Each row is a point on a tangle of strands that fork and nearly touch. The rows are in no order.
Two points are linked if the straight distance between their rows is under 100. Some points are linked to none.
Q957: [-12 -37  -3   1 -36 -19   3   9 -48  42  45  13 -16 -70  28 -14   9 -26
  -4   0  24 -21  11 -36  43]
Q228: [ 42 -10   4  49   8  10  12   1  38  22  10   2   9  23 -17 -35  -1  -1
   4   8  -7   4   3  -3  37]
Q519: [ 86 -10   9   7  36  49  37  28  61 -12 -18 -25 -35  19 -26 -54  19  -2
  -9  34  -5  18 -12  11 -29]
Q329: [-34  22  53  -4 -45 -30 -16  10 -51  27  21 -33  27 -39  11  10   9  -4
 -23 -30   5   4 -12   3  41]
Q13: [-14  23  -8  62 -24 -27   3   5  17  13 -44  31 -10  36 -43  -7 -36 -15
   7 -12   8  10 -17  -4  41]
Q350: [ 53  13  12  17  22 -34  22 -20  30  -4  46   7 -19  14 -12 -25 -14  17
 -52   4  19  36  11  -1  -3]
Q333: [-45 -30 -43  50 -19  -7 -30  -9 -27   4 -32  16  10 -38   8  11 -17   0
  24  -6  -5 -43 -17 -24  12]
Q734: [ -9   6 -26 -15  21 -19 -39  13  -4 -30  -8  -2  22  53  61  28  17  19
 -20 -31  23 -16 -12  38  -7]
Q746: [ 50  18  27  26   7 -20  44  -4  27  20  46  -7  -5 -11  -7 -44  14  -4
 -52  18  14  53   8  12  42]
Q18: [ -7   9 -20 -62   2   8   7 -17  -3 -50  16 -14  29  49  34  35  20  49
 -41 -20  46  15  20  44 -63]
Q140: [ 16  11  -4 -15  23 -40  29 -31  10 -27  32  19 -35  25  -9   0   3  18
 -34   2   7  38   3   8   2]
Q874: [ 30 -16  18   9   4  37   1  32  43  25 -21  15 -30   0 -24 -49   6 -17
  38  34 -31  -1  -3  -2 -27]
Q23: [-13 -34  36  39 -52  33 -32  11  -9  38  13  37  -4 -27 -21  -8 -22 -23
  15  10  -5 -22 -17 -34  19]
Q201: [ -6  16 -23  35   5 -56  12 -28   9 -27  -8 -17  24   5 -33  16 -45  30
 -18  -8  14  -7 -14  21 -22]
Q420: [  2   9  15 -56  10 -14  23 -28   0 -31  35   8 -31  23  10  11   4   0
 -13  -2  -8  32  26  20 -13]
Q337: [-53   1  18  18 -45   0 -18 -24 -58  25 -24   8  22 -59 -43  12   9  -7
  11  13  10 -42  -4  -4  42]
Q778: [ 16 -18  42 -18 -18  12   8 -14  38  -8  15  19 -23  20 -19 -23   8  14
   6  20 -23  14 -33  29   7]
Q518: [-50   0 -50  10 -27  39 -51  41 -55  -6 -63  34  22 -25  34   4 -55  -6
  37 -12  -7 -33   1 -45 -48]
Q576: [ 33   9 -28   2  73  10   7   7  42   6 -30  18 -37  61 -11 -21 -30   7
  11   8 -16  27 -10 -26 -16]
Q162: [-35   2  46   6 -36 -19 -19  -1 -33  16  32  -3  14 -68  -9  40 -39 -47
   7  11 -13 -10   8 -10  18]
Q110: [-18 -10 -17  13  15   4   0 -24  19 -31   0  -2  17  -3 -20  11 -43  22
  26   4 -49   1 -41  -1 -29]
Q544: [-11   8   4  68 -27 -46 -23  32 -23  34 -18  -3  -6 -16 -29 -20  -8 -12
 -17 -25  34 -26 -23 -10  16]
Q459: [-13 -12  -2 -55  17  -4 -12  -5  -3 -38   4 -23 -24  22   9  13  22  16
  -2  -7   5 -16 -18  55 -51]
Q271: [ -4   4  -7  -3  25 -27 -13  -4  13  -4 -51  10 -25  14 -41   0  -9   3
  28  15   0 -37 -19  19 -18]
Q768: [ 34  19  51  58 -23  12  19  19  28  29  29  16  10 -24 -61 -49 -21 -32
  -6  31  13  15   2  23   9]
Q505: [-22  36 -16 -39   1 -14 -24   3  24 -71 -62 -12   5  18  10  66 -15  38
   8 -14 -35  -1 -29 -13 -57]
Q426: [ 21  -9   3 -49  36  29   2  22 -14 -28  15   0 -41  31  -4 -36  -5 -22
  15  -3 -21  -1 -13  -4 -20]
Q314: [-39  30   3  -6 -16 -34 -20 -13 -33 -35   2 -32  60 -34  23  57  20   4
  -9 -19   0 -13  -2   4  46]
Q72: [  5  -1  -9  30  -2 -35 -39  35  -7  25 -43  -5 -24  22  -5 -13 -13 -17
  -6 -18  36 -39  -2   3   5]
Q296: [ 76  -1   9  33  24  24  14  26  65  -7 -24 -20 -29  37 -38 -43 -25  -3
 -23  19   6  12  -6   3 -33]
Q844: [ 37  35 -12  -1  14 -18 -12  27  -9  -4  -7 -32  30  64  25   1   3   4
 -25 -28  37 -15  40  18  12]
Q943: [  5   7 -10 -16   4  -2  30   7 -26   3  27 -25  -9  30  18 -25  68  -8
 -24 -30  32   8  12  34  53]
Q399: [ 37 -19  49  18 -27  47 -12  11  23  44  23  43  -2 -47 -19 -57   2 -41
  12  67  11  -2 -16   0  25]
Q124: [-37 -11 -39 -43  24  20  -7  -1 -15 -17   6   0  15  18  75  11  17  -7
  26 -18 -33  27  11  23  -4]
Q931: [  1 -14   7 -32   6 -37   5 -10   6  -1  55 -41   5 -11  36  29  31   4
 -13 -16  12  -7   5  35 -21]
Q291: [ -1  -3  10  -2   8 -39   7 -58  39 -30   5   5   6   3 -24  53  11  59
  -8  10 -15   1 -23  -5  -7]
Q601: [-30  23 -22 -42  25  13 -21  18 -19 -42 -17 -15  18  -7  18  23 -24   1
  43 -13 -59  -2  -8 -17 -54]
Q254: [-51  15 -34  14 -32  -1 -51  43 -45 -31 -53  22  37 -35  38  25 -40 -20
  22 -15   0 -25   7  -9 -32]
Q940: [ -2 -10 -11  41 -54  35  20  16  -6  50 -22  41 -18 -16 -20 -44   2 -20
  23  11   7   0  47 -36  27]
Q706: [ 35 -19   2  -9   3  20  12  21  -4  -5  11  21 -46  22  14 -42  31 -33
   6   6  -1   7  15 -26  50]
Q967: [ 10   2  22  -4  -1 -26 -13   0 -30  -5  19   9 -10  23 -14  -9  21  -5
  -7 -11  10 -19 -13  -7  60]
Q24: [ 21 -12  24 -31 -15 -10  30 -38  51 -19  38  13 -17   9 -11   8 -19  38
 -14  13 -22  53  -1  -8 -54]
Q6: [ -4  12  12 -28  20 -52  30 -55  -2 -35  41 -10  -6 -39 -24  50  56  21
 -11  14   7 -14 -28  15  20]
Q629: [ 30  19  12 -18  10 -33  38 -35  19  26  52 -37  23  30   3  23  46  47
 -45 -25  40  24  38   7  -3]
Q853: [-28  22 -16 -34   6 -30   7 -40   1 -38   8 -15  38   9  29  64  36  34
  -9 -17   6   6  18  36  -6]
Q948: [-34  11  31  15 -55 -15  16   8 -63  79 -10  -6   8 -58 -14 -35  50   8
  -3 -20  23  -7  -2 -17  51]
Q711: [  0 -22  -9 -10 -11   5 -10   9 -38  -4   1  34 -34  16  10 -22  17 -19
  14 -10   9 -16   1 -30  54]
Q199: [-34   8  -8  50 -46  -4 -22  22  -9  16 -43  -5  32  12 -13   2 -31 -10
  22 -25   2 -19   4  16  -3]
Q122: [-14   8  -5  43  -1 -18 -19  10   8   6 -55  37 -25 -14 -61   2 -28 -22
  43  22   2 -40 -22  -6 -16]
Q730: [ 47   0  68  -9 -21   2  24 -23  41  20  77  -6  18 -16 -26   1 -20   4
  -9  34  -5  26  -9  13  16]
Q847: [-46 -15   1   4  -9  28 -24  -4  -5 -12 -42  29  -7 -24 -13  22 -14  -9
  55  11 -60  -9 -19 -41   2]
Q691: [-33  18 -27 -27  14  -9   3  -7 -27 -32 -29  23 -21  17   8  -6 -15 -15
  14  -8 -18  21  21  13  10]
Q400: [ -1 -40  27 -16 -10  15  -5  -7  -9  11  42  -7   0 -15  -1 -18 -18 -27
   6  15 -14 -10 -10  16  29]
Q182: [-20 -29  38  11 -36   9 -28  -2   2  -2  -7  28 -17 -15 -12  16  -5 -12
  33  10 -40 -22 -35 -24  14]
Q863: [ 10  19  66  29  -8 -35  -4 -23   9  29  33   2  27 -28 -50  14   3  13
  -4  18  -1 -18 -30   0  34]
Q985: [-54  -4  15  37 -92   4  -4   7 -64  67 -13  11  17 -57  -4   1  24  28
 -17 -29  26 -29  -3 -42  30]
Q919: [ 50   1  34  48 -25  16  22  28  29  63  10  -1   4 -46 -10 -65  44 -27
 -16  42  20  16  13   3  43]
Q237: [ -9 -24 -13 -40  -2 -17  15 -52  35 -28  18   9 -14  26  19  36   3  60
 -32 -13  -2  57   2  -4 -61]
Q295: [ 36 -19   2  23  15  17 -20  38   7  34 -43  -9 -37  21 -14 -36   7 -26
  -4   7  35 -37  24   0   8]
Q236: [-42  26 -57  11   9 -19 -50  33 -24 -30 -81  17  23 -12  30  36 -36 -15
  22  -6   1 -29 -11 -10 -20]
Q814: [ 46  -7  -2  -9  44  -5   4 -26  18 -12  16 -21  10  51 -18   1 -25  38
 -43   2  42  -4  26  11 -31]
Q850: [  4   4  14   4   9   2   2   8  11  13  21   0   3 -23 -12  -6 -40 -35
  34   8 -30  -3  41  -3 -33]
Q223: [-15  -7 -48   8  -8 -21 -12  24 -40  -1   6  -4   6   6  60 -10  45 -14
  -5 -43  28 -13  15  -1  32]
Q819: [-36   3 -15  12 -31 -25  -4  -3 -37 -20  23 -20  46 -51  26  30  -6 -16
  14 -19 -14 -16   6 -12  36]
Q126: [ 13   6  53  26 -15 -46  -4 -38  39   0  24  -1  18  -8 -44  37  -9  51
 -25   7  -9  -7 -34   5  -9]
Q486: [ 24 -35   0  18 -23   7  18  15 -31  35  23  11 -31 -25  10 -60  48 -12
 -31   3  32  -1 -15 -16  71]
Q2: [ 27  -3  32  27  13   2  15  -8   4  33  53 -33  23  -8   7 -19 -25 -21
 -40  -1  12  31  24  10  41]
Q393: [-42  -5 -10 -13 -54   2 -25  17 -72 -14 -32   2  14  -6   2 -14   9  -4
  -7 -19  31 -38  -9  17  37]
Q987: [-35  30  14 -37 -13 -40 -23 -10 -24 -61 -25   0 -11  11  10  37  -8   8
 -26  -9   3   4  -1  31  -7]
Q78: [-41   0 -40 -39  27 -10  13 -42  -1 -38   7  -4  12   3  47  41  21  19
   1 -16 -17  29   7  41 -16]
Q976: [ 67  19  53  19 -16   5  29   6  53  17  57   6  12 -27 -36 -40  -4 -11
  -5  49   3  14   1  15   4]
Q851: [ 45 -20  31  27 -13  62 -19  30  40  29  -9  54 -27 -24 -18 -66  -2 -35
  21  60 -12   6 -18 -20  -7]
Q632: [ -1 -24   3  14 -26  53 -18  40  12  41 -47  23 -26   4 -17 -31  -8 -18
  44   6 -24 -22  11 -30 -26]
Q367: [ 63  -4  -9  26  37  31  -2  48  30   5 -50 -14 -47  27 -21 -47  -9 -36
  -6  18  13 -15  12 -16  -5]
Q660: [-31 -23 -48  17 -41  48 -27  22 -59  21 -45  35  -5 -22  13 -15 -41   3
  12 -12  25 -53  15 -57 -35]
Q49: [ 21   8  61   0 -16 -26  13 -13  30  18  59  14   2 -17 -11  12 -27 -15
   5  20 -29  26  12  -7  18]
Q644: [ -6 -28 -58  45 -32  70   0  34 -23  35 -44  28 -21  -3   6 -45 -47 -16
  -5  -7  31 -21  31 -56 -23]
Q797: [-15  15  38  35 -25 -20 -10   9  -5  17  23  -3  22 -34 -20  13 -48 -38
   8  -3  -5  -8  30   4  -9]
Q551: [  7  -8  58  15 -32   3 -11  -4  28  11   7  41 -13  -9 -36 -15   0  -5
  22  36 -28   0 -32  11  23]
Q205: [-18   0  18 -53   8   1 -19   4 -11 -34   5 -17   4 -19   9  37 -13 -16
  37   5 -46 -26   1  -8 -34]
Q575: [-61  44  -9  17 -44 -13 -47   7 -43 -38 -69  -3  40 -43   5  51  -4  -7
   1 -10  11 -32   1 -18  38]
Q513: [-51 -11   4  17 -68  37 -16  -9 -52  21 -35  30  12 -36 -32   8 -19  -6
  28   4   5 -45  21 -23  20]
Q106: [ 43 -15 -24  82   3  26  15  27  25  30 -25   5 -12   5 -15 -57 -10 -33
  -5  10  20   9   6 -27  36]
Q697: [-25   0 -17  -3 -23   2 -15  24 -12 -12 -46 -16  22  23  -2 -14 -18  -2
  18 -14   2 -22  10  45 -11]
Q485: [-56  14  29  35 -71 -13 -29  16 -62  41  -2  -4  45 -49  19  11  -1  -6
 -18 -35  12  -6  -7 -22  40]
Q202: [  1  -2 -16 -15  41 -33  -3 -18   9 -22 -25  20 -36  21 -20  15  35  12
  17  11   1 -27 -28  19   3]
Q848: [ 12  10 -48  31  22  50   3  53  10  12 -66  -3 -21  52  -3 -43 -65 -40
  10  -8  -1  20  -3 -32 -16]
Q54: [ 56  13  29  14  -4   8  32  -7  69   0  29  14  -1  -4 -32 -40 -14   3
  -2  40 -16  40  12  17 -25]
Q673: [ 14 -26   7  -5  -1   8  26   9 -14  30  30 -19 -28  -5  17 -39  74 -26
 -31  -1  37   7   4  24  58]
Q506: [  8   3   1  33  13 -12   8 -19   3  18  28  -2  28   9  -1 -15 -24  -4
 -10  -6   0  14  25   8  42]
Q299: [-18 -11  -7   3  -1 -25   0 -23 -20 -36  33  -6  14 -55   1  35 -13 -17
  23   2 -29 -28 -14 -30  33]
Q872: [-39 -23 -12  37 -68  47 -17  -6 -57  46  -8  44  -2 -46  -6   6 -33   9
  -6   1  31 -56  21 -50 -10]
Q729: [-34 -11 -23 -52  28  -9   9 -55  21 -39  14  -4  -9   0  35  56  11  44
 -11   2 -24  44  -2  17 -60]
Q386: [ 11 -15  12 -52  20  -8  32 -44  35 -45  40  20 -34  -4 -13  18  38  33
   9  22 -24  14 -48   7 -32]
Q663: [ -1 -18 -11 -11   9 -44  12  -6 -15   6  60 -28   6 -25  34   9  22 -20
  -6 -16   7 -12   2   9  22]
Q723: [-19  37 -19   9  -6 -33 -35  17   5 -30 -77   5   7  49 -12  33 -56  -1
   4 -16  17 -24 -36  13 -21]
Q200: [-27  -7  63 -36 -37 -11  -8 -23  -8  -4  31 -13  11 -43   5  54 -15 -22
  11  14 -28   3  -8  -3  41]
Q454: [ 69 -39  20  -7  44  48  26   5  61  -2  15 -36 -26   4  11 -26  28  -1
 -33  35  -2  25   7  27 -28]
Q131: [ 41  23 -13  36  23 -17  13  19  22  37 -24 -38   8  46  -2 -12  18  -3
 -20 -18  34  -2  43   7  28]
Q479: [ 15  27 -36   5  33  24 -18  40   9  -2 -42  -9  11  68  15 -16 -61  -8
   8 -25 -15  17   2 -20 -32]
Q239: [-25 -26 -10  10 -44  18  14  -4 -14  35  -4  40 -11 -44   2 -29   2 -19
  33  19 -17   2  31 -12  21]
Q924: [ 81 -35  10   3  22  77  36  26  23 -14  12 -14 -29 -14  23 -44  47 -45
 -14  38  -9  19   6 -26  37]
Q464: [ -4  19  20  14  -8 -53  29 -15  -1  30  52 -46  31 -19  13  -3  10  22
 -40 -37   8  40  -4  22  24]
Q716: [-21 -46 -26  -7  -9  46   9  16 -15  25  -2  15 -22 -33  21 -53 -11 -24
  36  13 -28  10  15 -17  -9]
Q896: [-23  18  -7 -11  17 -18 -39  -1   9 -40 -54  -1  -1  35  -3  39 -51  26
   3  -6 -19  -2 -33   7 -56]
Q184: [ 32  23 -27 -21  57  25   9   6  26 -18 -25  -1 -13  80  -6 -14 -52  23
  -5  -7 -15  40   3 -30 -44]
Q586: [  2 -34   0  44 -52  23  -2  12 -44  64   2  13 -24 -24   2 -60  23  11
 -47 -12  45 -14  -9 -32  52]
Q259: [ 12   2   5 -50  15 -39  52 -55  20 -41  62   8 -21 -12 -17  46  50  34
 -15   9  16   6  -9   4 -25]
Q348: [  7  -4   4 -66  -3  -5  21 -39  10 -17  31 -16  12  36   0  38  29  49
 -40 -10  55  12  51   6 -70]
Q370: [ 38 -26  16  42   4  36  11   6  41  31  29  18   8  -7  -1 -35 -19 -26
  22  21 -27  13  12 -22  28]
Q914: [-36  61   3   1 -37 -42 -41  19 -21 -34 -68   2  52   2  28  63  10  13
  -1 -23   7 -13  11  15  26]
Q128: [ 55 -20   5 -20  40  52  20  25   6 -19  18  -2 -49  16   9 -51  11 -39
  -4  18 -11  25   8 -12  18]
Q675: [ -9 -18 -40  -9  20  59  17  39 -19  28 -30  21 -47 -20  -3 -80  -9 -19
  31  22 -30  24  -4 -32 -29]
Q55: [-19 -45 -39  -4 -37  58  -1  17 -39  31 -44   5 -10   8   5 -51   4   1
   8   1  29 -33  29   0  12]
Q59: [ 14 -47 -37  18 -23  75  20  22 -25  17 -44  -5 -31   1   6 -73  13 -16
 -15   8  29  -9  31 -10  30]
Q908: [-53  32   0  28 -35 -19 -16 -10 -24 -18 -59   6  24 -45 -42  39  -4 -10
  17   6  -6 -36   6  -2  31]
Q703: [ 32  -2   0 -33  51   3  -7 -30  -3 -24  47 -13  18  45  15  23 -21  19
 -32 -13  26  -7  17  -1 -18]
Q968: [-25  -2  -2  81 -54  26 -18  30  -7  40 -16  12  30   2 -20  -3 -35 -24
  19 -31   9 -11  15 -16   5]
Q553: [ 16 -13  32 -24   5 -18  15 -31  28  20  38  37 -18 -47   0  -5  32 -12
  18  61  -8  19 -24  31  28]
Q889: [-35  60  20  31 -35 -52 -38  15 -23  16 -42   1  47  12   9  47   0   8
  -4 -34   8   0  15 -10  37]
Q233: [-32  16 -27 -72  41  31  -7 -17 -11 -40  -9  -4  13  41  22  30 -12  61
 -12 -10 -29  48 -31   1 -82]
Q538: [ 11  27  39  -5  -2 -28   9   4 -34  44  24   5  -2  -7 -16  -9  42 -12
   3  -7  11  -5  15 -16  67]
Q377: [ 54 -54 -18  18   4  79  25  36  -8  12 -13  -7 -38 -28  17 -67  23 -43
 -19  31  11   0  19 -34  27]
Q474: [-14   9 -15 -20  17 -18  10  -8 -21 -23  37  -6  -6  40  31  24  73   2
 -12 -36  32 -14 -13  28  36]
Q599: [ 35 -25  29 -24  23  18  11 -14  29  36  39  11 -16 -34   3 -27  34 -22
  -1  64  12   4  -4  45  20]
Q247: [  5 -33 -19 -27  30   2  13  -4  24   1  51 -44  -5  16  55  14  47   1
 -11 -21  14   2  11  43 -22]
Q933: [  3  -6  34 -26  -3 -13  20 -42  40  -5  41   9  -2 -23  -9  41 -28  11
  10  27 -41  33   3   4 -17]
Q761: [ 11 -16 -21  16  37  -4   7 -13  19 -18  13  24 -12   7 -13 -25 -18   6
  22  14 -36  12 -37 -13   3]
Q982: [ 39 -22  14 -35  10  19  27 -16  45 -31  29  14 -36  41  -7 -20  27  27
  -3  13 -18  26 -37  17 -10]
Q320: [ 12 -23 -19 -37  33  35  23  16  29   6   7 -23 -24  27  23 -17  52  -7
  43  -7 -37   3   9  11 -25]
Q68: [-23  17   0  47  -3 -30  -4 -24  25 -42 -21   3  15  -8 -48  34 -61  13
   1  -5 -20   0 -35   1 -30]
Q801: [-27  38  12   0 -13 -56 -21 -22  22 -53 -35 -25   8 -38 -19  71   1  26
 -25  -3  -6 -12  -3  -5 -18]
Q224: [-31 -21  17  73 -63  29 -22  13 -32  62  13  29  14 -39 -14  -1 -26 -22
  -1 -14  22 -17  17 -36  13]
Q623: [-14  24 -23 -46  26  -8  12 -19  -7 -55  -7   4 -18  37   4   4 -27  17
  -3  -8 -15  35  12  12 -42]
Q532: [  0 -18   2  64 -40  43 -19  41  20  39 -32  19  -5  20 -17 -22 -33 -27
  33 -19  -8 -16  11 -34 -12]
Q608: [-17  24 -23  29  -3 -41 -16   8  14  -8 -60  25 -16  47  -6  24 -40  -1
  13 -16  -4   6 -21  -9   8]
Q520: [ 81 -17  34  25  -7  46  25  29  36  20   0 -17 -17 -17   3 -50  54 -34
 -21  45   9  14  13   3  43]
Q963: [-12 -11 -13  -9  28   0  -9   4 -13  -2 -12  32 -37  20  31 -23 -20 -29
  -3  -2 -10  37  28   5  13]
Q840: [ 14   2  -7   2   5 -21  26 -22  19   7  36 -44  25  35  24   1  18  34
 -55 -29  28  34  18  31   8]
Q713: [ -7 -11 -53 -29  40  38  -7  41   2  23 -26 -26  -7  23  39 -24  19  -4
  48 -15 -40  13   8 -10 -44]
Q823: [ -9 -10 -42  38  21  24   4  19   2  13 -47  15  -9  22 -20 -42 -56 -24
  23   4   0   2   2  -5  -3]
Q477: [-22   1   7 -12 -12 -32 -12  -8 -48 -20  21  -7   4   4   7  17  59   5
 -10 -29  12 -27 -37   5  63]
Q170: [ 54 -15 -29 -15  59  57  42  19  33 -38  -8 -33 -42  67  12 -25  32   6
 -30  -9  11  22 -11   9 -27]
Q417: [ 19 -12 -45 -12  49  31   1  12  14   3 -44 -31  -4  59   6 -25  -2   1
   1  -3  14  -8  10  31 -13]
Q857: [-18  26   2 -20 -15 -26 -20 -30  -4 -43   9 -25  78  -5  32  79   7  46
 -24 -18  10  -9  -1  25   1]
Q602: [-11  25  -1  45  -7 -68 -12   2 -15  -6   4 -17  10 -22 -20   3 -22   1
 -24 -23  13 -15 -21  10  -2]
Q799: [-17   5  26 -10  -7 -10  -4 -31  29 -22  28  -9  23 -18   8  56 -53  12
   7  -2 -45  27  12  -7 -44]
Q164: [ 49   5  -4  11  60  25   9  -8  44   6   7  40 -20  26 -22 -35 -16   7
  24  37 -32  32 -20 -25  -9]
Q497: [  1 -13 -43 -21  54  45   5  40  -1  25 -34  -2 -36  19   5 -49  11 -11
  35  14 -37  19 -15 -28 -25]
Q909: [ -7  16  57  47 -27 -21  -2 -13  -6  57  13  27  22 -58 -47  -1  27   4
  15  26  -2  -9 -31 -10  53]
Q974: [-16  46 -39  -6  15 -37 -43  24 -14 -76 -65   0  48 -20  40  66 -20  12
   4  -8   4 -31 -12   1 -19]
Q431: [  1 -13 -23 -37  39  27  37 -15  39  -3  26 -23 -20  39  37  11  64   7
  14 -17  -9   4   8  33 -34]
Q127: [ 33 -12  -3 -44  39  33  19   6  16 -34  20 -19 -35  57  -2 -21   8  12
 -14  -9  -6  14 -16  13 -44]
Q10: [-28 -25 -32  21 -40  12 -19  10 -60  30 -24  -1  20 -12  15 -28   4   2
  -5 -20  38 -49  13  -8  28]
Q552: [-27  39  62  -4 -27 -46 -11 -15 -24  11   0 -24  15   0 -22  22   4  18
 -32 -19   5  18   0  33  21]
Q136: [  6  33  27 -32  15 -53  21 -54 -26  -2  52 -30  42 -11 -26  52  11  47
 -53 -14  40   1  10  -4  -2]
Q651: [-45   1  -7 -28 -23  -6 -40   9 -56 -61 -29   4  11  -6  21  20   1 -10
  -6 -16   7 -23 -19  21  24]
Q932: [-23 -16  12  47 -25 -11 -24   2 -16  59  -6  20   4   3  21 -10  13  -8
 -11 -15   6  10  13 -17  67]
Q637: [ 25  -4 -24   4  48  -2   3 -14  31   5 -22 -18   7  53 -19  -4 -13  23
  -6   7  20 -11  17  31 -23]
Q153: [ 32 -27 -43  77   2  59   6  38   0  31 -34  24 -32  -9 -15 -61 -37 -40
  -7  11  21  -2  16 -56  10]
Q709: [-24  21  50 -21 -22 -50 -12 -37  16 -30   4 -38  13 -46 -20  85  26  36
 -32   1  -7 -12 -12   2  -6]
Q379: [-39  39  -7 -30   1 -12 -29 -17  29 -91 -54 -23  10 -31  10  82   3  27
 -18  -1 -26   4 -10  -5 -28]
Q345: [ -8 -13 -47 -21   9  31  -5  32  -2 -12 -53 -31   4  50  13 -36 -14   2
  19 -16  -3  -5 -17  38 -29]
Q449: [ 16   0  38 -38  12 -25  36 -29   7  46  82 -24  11 -17  16  32  41  -1
   0  10  11  14   0  14  49]
Q300: [ 13  -2   5 -53  30 -17  -5 -46 -10 -46  57 -14  27   2   9  60 -31  24
 -21   1   5 -11  10 -10 -37]
Q767: [-32  11 -16 -76  12   4 -11 -27  -4 -78 -11   1  24  20  41  76  22  55
 -29 -11  20  13   0  21 -89]
Q369: [ 16  -5   2  63 -18   3 -18  33  21  36 -31  60 -39 -23 -43 -34 -16 -30
  31  30  12 -21 -20 -26 -21]
Q916: [ 10  20  22   1   0 -58  45 -25  -2  16  57  -9   0 -42 -11 -16  14   4
 -28   9   8  36   0  25  27]
Q483: [ -6   8  18 -59  32  -9 -12 -30  -5 -54  12 -12  -5 -13 -16  53 -13  12
  12  13 -25 -22  -3  -4 -49]
Q455: [ 11  13  24  62 -47 -22   5  10  -7  50  11  37  11 -52 -51 -20  21  -9
  29   9  13 -30 -17 -36  33]
Q565: [ 35 -38  36 -23  23  43  17  -2  34  27  27 -34 -15   9  10 -17  38 -15
 -22  29  11  12  15  49  19]
Q756: [  3  -9 -26 -39  66  -5  20 -23  -3  -5  42  13 -28  -4  24  12  33 -25
  27  14  -8  -8  12   2   4]
Q37: [ 16 -31  44  -2 -53  24   7  13  -2  45  39  29 -10 -70 -14 -34  -2 -38
  27  53   7 -13  -9  -2  21]
Q570: [-11 -10 -17  -6  -8 -29   0   5 -56  15  32 -18   7 -32  33 -24  19 -25
 -14 -26  28 -13  11   5  42]
Q984: [-22 -11 -15 -20  27 -23  -2 -40  21 -48 -25   4 -13  15  -5  53  33  37
  12   1 -24 -11 -39  15  -8]
Q210: [-21  12 -40 -62  70  25   9  -6   6  -5   4 -14 -12  50  15   9   3  59
 -15  -7 -34  61 -27 -17 -93]
Q605: [-15  39  31  -9 -26 -38 -13   0 -11 -22 -20  -6   4  34 -15  18 -23  17
 -27 -22  13  10  13  31   1]
Q666: [  8  18  35 -31  32 -37  19 -35 -25  33  71 -35  27 -13  -4  41  30  14
 -24  -7  31  -8   0   6  34]
Q792: [-20 -13 -30 -48  27  18 -13  18  -1 -30 -18 -30   0  37  39  -2  19  17
  11 -20 -11  -2 -22  48 -61]
Q406: [  8  -5 -56 -30  64   6  26 -13  38  -6   8 -14 -18  51  32  15  31  33
   2 -17   0  24  18  10 -71]
Q803: [-24  23 -20 -65  17  13 -22  -1 -13 -69 -12   4  38  16  49  53 -19  46
 -16 -11 -17  28 -14  16 -79]
Q789: [ -7 -18 -10 -23  30 -26   6 -31   2 -21  42   3  -6 -26  22  32  12  -6
  23   6 -26  -9 -13  -7  15]
Q878: [ 14  29 -41  10  18  -3 -27  30  -3 -31 -26  -5  48  55  22   8 -62   3
  13 -29   8 -18   3  -2 -24]
Q323: [ 31 -25 -27 -21  66  23  35  -8  25   8  53   2 -32  -2  38 -13  50 -29
  10  19  -3  21  19   2  17]
Q355: [  5  32  26 -37 -12 -52  10 -36  -8 -40  24 -30  20 -11 -27  65  23  51
 -36 -14  20 -13   5  -2 -30]
Q523: [ -2 -16   4  47 -11  38   5   7  27  28   9  45  -3 -14 -12 -32 -34 -33
  45  20 -47  26  -3 -31   4]
Q19: [ -2  12 -56 -46  78  21  28   6  22  -7 -13  -9 -40  64  14  -7  24  35
  -3 -14 -18  49 -28  -9 -62]
Q950: [-37   3 -47  33  15  30 -20  18 -19  19 -49  29   3   1 -20 -13 -60 -20
  49   1 -21  -7  -4 -31 -30]
Q818: [-12  25  40  -4 -27 -31 -12  -5   2 -28  33 -22  27 -15   4  43 -45 -11
  -5 -16 -22   5  20   3 -27]
Q310: [ 14  35 -23  11  12 -22 -32  25 -26 -13 -11 -13  61  31  32   6 -33  -1
   0 -26  29 -27  27  11   2]
Q163: [-31  13 -38   6   3  18 -11  35  -8  -3 -35  -5  22   7   7 -11 -41 -16
  56 -15 -41  -1  10 -14 -50]
Q264: [ 24  15  40 -33  18 -20  20 -13   3  30  50  -2 -12  -3   5  10  31 -25
  -2  12   7  15  44   7  49]
Q391: [  9 -17 -19 -17 -11  13  21  18  10  -3  -5 -11 -11  23   3 -18  38  -5
  50 -17 -21 -16   9   5   8]
Q616: [ -9  17  71  24 -40  -1  12  19 -36  93   6 -25  18 -47 -27 -47  33  -8
 -15 -13  18  14 -12   5  44]
Q712: [ 16   3  18  53 -38  11  11  19  -5  74  -5  25   1 -26 -27 -45  28 -15
   3  17  21 -15  25 -25  46]
Q683: [-27  20 -21   5   7 -22 -15 -28  -3 -42 -31 -29  56  -6  -9  37 -37  26
   2  -6  -1 -28  -5  37 -31]

A fork is a point with three links. Follow the links from the first point to the second and name the forks in between, in order.
Q632 / Q239 | Q968 > Q224 > Q182 > Q982 > Q127 > Q128 > Q924 > Q712
Q6 / Q538 | Q982 > Q127 > Q128 > Q967
Q916 / Q919 | Q746 > Q228 > Q660 > Q872 > Q224 > Q182 > Q982 > Q127 > Q128 > Q924
Q201 / Q459 | Q479 > Q345
Q789 / Q850 | Q78 > Q933 > Q797
Q164 / Q296 | Q201
Q644 / Q6 | Q660 > Q872 > Q224 > Q182 > Q982

Follow the links from the first point to the second, and from the first to the third. Name the last point that the two ways share.
Q485 / Q712 / Q801 | Q924
Q127 / Q987 / Q13 | Q128
Q709 / Q605 / Q675 | Q924
Q391 / Q271 / Q847 | Q712
Q136 / Q37 / Q486 | Q967
Q459 / Q683 / Q131 | Q479

Name the points in between on the shortest way along the links from the first point to the second, in order.
Q78 / Q426 | Q853 > Q857 > Q314 > Q819 > Q299 > Q789 > Q663 > Q931 > Q247 > Q431 > Q320 > Q713 > Q497 > Q675 > Q716 > Q239 > Q940 > Q712 > Q919 > Q520 > Q924 > Q128
Q857 / Q818 | Q853 > Q78 > Q729 > Q237 > Q24 > Q933 > Q799
Q474 / Q37 | Q477 > Q967 > Q711 > Q706 > Q128 > Q426 > Q127 > Q982 > Q778 > Q551 > Q182 > Q23 > Q224 > Q968 > Q532 > Q632 > Q874 > Q851 > Q399
Q711 / Q163 | Q706 > Q128 > Q426 > Q127 > Q982 > Q778 > Q551 > Q182 > Q23 > Q224 > Q968 > Q199 > Q697 > Q345 > Q417 > Q637 > Q814 > Q703 > Q300 > Q483 > Q205 > Q601
